Each scene shows the same named points in several views. A view is turned or mirrored, shifted and resized as a whole, has a little noise and may leave points out.

Scene 1
View 1
(72): [-16   2  17   6  14   9   7  -3  13  17  -3  -4   0 -20  -6  -9  -7  20
 -24  11   0  24]
(236): [ -2   3   2  -6  29   5   8 -10  14  22 -15   0   7 -16   6  -6   0   5
  -6   6  -5   3]
(303): [  1  -3   4 -11  16  12   2   0   8  24  -7  -7   2 -23   1  -2  10  -5
  -7   2   2   4]
(16): [  0   6   2  -4  30   0  13  -8  14  13 -10   2  11 -18  10  -6   2   7
  -2  -3  -4   6]
(10): [ -1  15   7   8  21 -12   5  -4  19 -13  -8   7  -1  -8  -5 -14   3  -9
 -15 -12   0  -3]
(250): [  2  11   5   1  10   7   3 -16  12   8   2   0   8   0  -5  -3  -6   9
 -11   3   8   4]
(220): [ -3   3   7  -3  23   5   2  -8   9  14  -1  -7   3 -17  -2  -6   1   6
 -16   6   5  11]
(40): [ -4   7   6   4   6   6   3  -9  17  10 -12   5   6  -2  -7  -7  -4   0
  -7   4  -5  -3]
(12): [ -7  12  16   6   8   1  12  -7  23   6 -12   8  -3  -9  -5  -8  -5  -3
 -16  -4   0   2]
(135): [ -8   1  13  -4  13  16  10 -10  18  32 -13  -3  -1 -19  -1  -1  -7   9
 -14  10   3  11]
(89): [  8   5   8 -12   8   9   8  -1  16  15  -6  -1  -2 -19   1   2  11 -18
  -5 -15  10  -5]
(168): [  3   8   3  -4  12  12  10 -17  13  21  -6   1  12  -6   3   1  -4   9
  -2   2   2   2]
(289): [  6   2  -6  -7  13  13   1 -15   6  23  -5  -2  21  -4   4   1   0  11
   8   8  -4   0]
(307): [  2   2  -2  -2  14  13  -5 -17   1  17   8 -10  14  -4  -4   0  -3  18
  -9  14   7  13]
(221): [ -2  -2  -3  -2  24   3  -8  -2   3  10  -4  -8   5 -15  -4 -11   7   1
 -12  10  -2   5]
(285): [ -8   5   7   7  13   6  -2 -10  11  10  -3  -3   3  -6  -9 -10  -6  12
 -17  12   0  11]
(138): [  1   1  -8  -3  20   6  -3  -9   7  15 -12   0  16  -6   1  -7   2   5
   4   9 -11  -3]
(242): [  1   6  -4  -1  17   4   5 -11  17  15 -22   7  11  -2   0  -8  -2  -3
   5   5 -13 -11]
(234): [  8   8   0  -4   8   9   1 -14   7   8   5  -2  14  -4  -1   1   2   5
  -2  -2   8   2]
(244): [  2  12  14  -1   3   9  15 -13  19  12  -1   5   6  -8   0   2  -4   3
  -9  -9  10   5]
(229): [ -6  11  12   3  24   3  14 -15  17  14  -5   1   6 -13   2  -5  -9  16
 -16   3   3  14]
(43): [  4   5   6  -6   9   6   1  -4  16  12 -10  -1  -4 -12  -6  -5   6 -18
 -10  -4   7  -8]
View 2
(72): [  1  26  -2 -12   1  25  17  -4  29 -10  27   7 -22   5  20 -12  13  14
  -1 -16  20  18]
(244): [-19  -4  -9 -21   5  13  -8   0 -12 -18   9 -14   2   8  22 -24   2  -1
 -21  -9  11  15]
(303): [ 10  -5  -9   1 -22   7   6  -2  -3   1  11 -21  -4 -26   0 -13   5  -1
  -3 -10   0  20]
(10): [-19  14 -30 -24  18 -12 -31   3   3  -3   4 -19  -8   9   4 -24  14 -15
  -1 -47 -10   2]
(307): [ 12   5 -16 -19 -12  26  -4   5  -7  -4   2  -7  -6   5  15  10  -5  42
   1  -4  23  20]
(236): [  6  -5 -15  -9   9  12   3   0  -2   2  11  -6 -15 -22  -1  -9   6   2
   1  -1   1  -2]
(43): [ -7  -4 -13 -12 -18  -8 -14  -8  -4  -1  -3 -32   6  -4  -3 -27   4 -14
  -7 -18   3   9]
(40): [-10   6 -24 -26  -4  -6   2  -9  -8  -2   3 -12  -3  17   5 -29   4  -5
   1 -12  23   4]
(289): [ 11 -14 -29 -17  -5  15   4   4 -34   3   0  -9  -6  -8   5  -1  -7  22
   2   9  12  10]
(242): [ -1  -9 -35 -22  10  -7   2  -3 -26   9   2  -9 -10  -4  -8 -20   2  -6
   9   1   7 -11]
(12): [-19  10 -13 -23  11  -1  -4  -7   5  -9  12 -11  -7  12  11 -33  13 -16
  -8 -19   9   3]
(285): [  1  18 -17 -21  -2  13   0  -4  13  -3   8  -4 -13  13  10 -10   6  18
   6 -16  23  10]
(138): [ 14  -3 -37 -16   0   3   3   3 -24  12   1  -7 -14  -9  -6  -3   0  12
  15  -6   6   3]
(221): [ 16  11 -22  -7 -13   7  -9   2   6  10   4 -15 -13 -11  -4   1   4  17
  12 -24   1  14]
(229): [ -7   7  -6 -19  21  26  -2   0  11 -12  17   2 -17   0  18  -9   9  11
  -9  -8  10   2]
(16): [  1  -4 -19 -10  20  14  -5   8 -11  -2  14  -4 -17 -22   7  -7   8   0
  -3 -10 -11   4]
(168): [ -3 -10 -16 -19   4  16   3   1 -20  -7   5  -8  -5  -2  12 -12  -4  10
  -9   7  15   7]
(135): [  2   1   4  -8  -7  21  20 -12  12  -8  17  -5 -11 -10   9 -19   6   0
  -8   9  22   6]
View 3
(89): [-17  -1  -3  -5   2   0  -6 -14  -6 -25 -13   0  -6   3   9  17   8  -6
  17  -6  -9 -17]
(12): [  9  -8   1   3  -4  -6 -14 -15  -8  -9 -16  -8  -9  -9   8  13   8  -6
   2 -12  -7 -14]
(234): [-12  -4   1  -3  -1 -11 -11  -3  -5  -6 -12   2  -6   8   9  20  -4 -19
   7  -8  -7   3]
(303): [ -9  -8  -5 -13   0  -8  -2  -9  -3 -17  -9   4   2  11   2  17  11  -1
   7   6  -5  -8]
(168): [ -9  -6  -5   1  -4 -17  -9  -4 -12   0 -15  -2  -4   6   6  13   6 -13
   3  -2 -12  -1]
(242): [ -1   0  -8   1  -1  -3   3  -7  -8   1  -9 -13  -2   4  20  12   6 -14
  -4   4 -16  -7]
(289): [-12  -2  -7  -5  -5 -16   0   1  -7   2 -10   0   1  16  11  15   1 -17
  -1   5 -14   6]
(138): [ -2  -1  -5  -6  -2  -7   2  -2  -2   4  -5  -6   4  11  15  17   2 -15
  -6   8 -11   1]
(307): [ -4 -15   2  -6  -2 -22  -9  -1  -3   4  -9   8  -4  16  -2  20  -4 -14
  -2  -2  -1  11]
(236): [ -3  -3  -5  -3   3 -12  -5  -7  -9   0  -8  -7   3   3   2  16  13  -5
  -3   8  -7  -9]
(244): [ -7  -6   1   3  -5 -15 -17  -8 -12  -9 -20  -1 -10  -4   6  14   4 -12
   9 -14 -10  -6]
(135): [  1 -17  -7  -3  -7 -23  -6 -11 -13  -6 -16   0  -5   6  -5  10  17   3
   0   2  -8  -8]
(220): [  0 -11   1  -7   4 -14 -12  -9  -4  -5  -8   1  -1   5  -6  20   7  -4
   1   0   1  -5]
(40): [  6  -9  -3   0  -6  -6  -5 -10  -4  -4 -13  -6  -9   2  15  12   2 -12
  -2  -7 -10  -5]
(16): [ -5   3  -3  -4   4  -9 -12  -5  -9  -3 -10  -8   7  -5   6  17  12  -8
   2   7 -10 -11]
(229): [  5  -9   1   1   1 -21 -21  -6 -12   4 -13  -4  -1  -5  -5  16   9  -7
  -2  -3  -4  -5]
(285): [ 13 -16   0  -4  -4 -14 -10  -9  -3   0 -10   0  -6   5   2  16   2  -8
  -5  -6   1   1]
(221): [  3  -9   1 -12   5  -5  -3  -9   4  -5  -1   1   2  11   2  22   2  -6
  -3   4   3  -2]
(43): [ -8  -6  -2  -2   2   2  -1 -17  -3 -18  -9  -2 -12   6  11  17   5  -7
   8  -6  -5 -15]
(250): [ -1 -10   3   2  -1 -14 -13  -7  -6   0 -12  -1 -11   5   4  18  -2 -16
   1 -11  -4   1]
(72): [ 19 -21   2  -8  -7 -23 -20  -9  -4  -4 -15   5   0  -2 -10  14  11   2
  -4  -3   1  -1]
(10): [ 10   2   7   1   8   9 -17 -16   0  -8  -7 -11  -5 -13  14  21  -1 -13
   2 -11   0 -16]
View 4
(89): [ -6  -6   0  27  -4   3  -2   5  -2  -3  -5  12  -7   4  35 -13   0   1
  -6  12 -10  -3]
(221): [  1 -11  -8 -12  10 -13  -2  -6   5   1   3   1   4   2   5 -12  -3  22
 -13  -7   2  11]
(307): [ -2   6  -3   0  -8  -3   1 -11  11 -20 -17  -1  12   5 -24 -10 -16  22
 -16  -5   9  23]
(138): [ -9   6   1  -9   7 -27  -2  -6   3  -3  -8  13  19 -14  -1 -12  -9  16
  -8  -3  -8   5]
(12): [  5   4  -1   2  -5 -11  16   6  -1   1   5   8 -10  -5  20  14 -16  -9
   9   6   7   1]
(234): [ -4   2   9  10  -8  -7   2 -12   3 -19 -16  10   8   4   4  -6  -9   7
 -11   8   2  16]
(250): [  7   4   4   0 -11  -9  10  -9   7 -15 -10   4   2   1   1   2 -18   2
  -5   5  10  17]
(303): [ -6  -4 -14  14   2   1  -4   6   4   2  -2   7   0  -2  13 -16  -2  21
 -11  -7  -6  -1]
(43): [  3  -6  -1  11   2  -6   4   7   1  -1  -4   2  -4   4  27 -16  -7   0
   0  14  -8  -3]
(289): [-11  12   2   6  -5 -17  -3  -7   6 -13 -20  15  20 -14  -9 -15 -12  17
 -13  -2  -8  10]
(285): [  7   2  -6 -12   0 -10  11   0   7  -4   0  -2   0   1  -8   5 -18  10
  -2  -5  13  12]
(40): [ -2   8   3  -4   1 -18  11   3   0  -3  -5   4   3  -4   4   1 -16   0
   6   9  -1   1]
(16): [ -3   3  -8   5  -5 -18  -1 -11   4  -3   2  24   3 -22  18   1  -4  10
 -12 -14  -1  10]
(229): [ 10   8 -12   2 -16 -10  12  -6  10  -6   4  13  -5 -16   5  14 -19   6
  -5 -14  13  15]
(220): [  7  -5 -13   1  -4  -4   5  -4  10  -4   4   4  -2  -2   8  -3 -10  17
 -12 -11   8  13]
(168): [ -3  13  -2  12 -14 -10   5  -3   6 -13 -14  14   8 -13   1  -4 -16   7
  -6  -1  -1  10]
(10): [  8 -12  12 -12   6 -23  11 -11  -6   0  11  11  -9   1  39  12  -5 -11
   2  11   7   9]

In a view up to two points have been moved. Name them for each view, in the order of its rows, or write -.
view 1 -> -
view 2 -> (40)
view 3 -> (16)
view 4 -> (307)
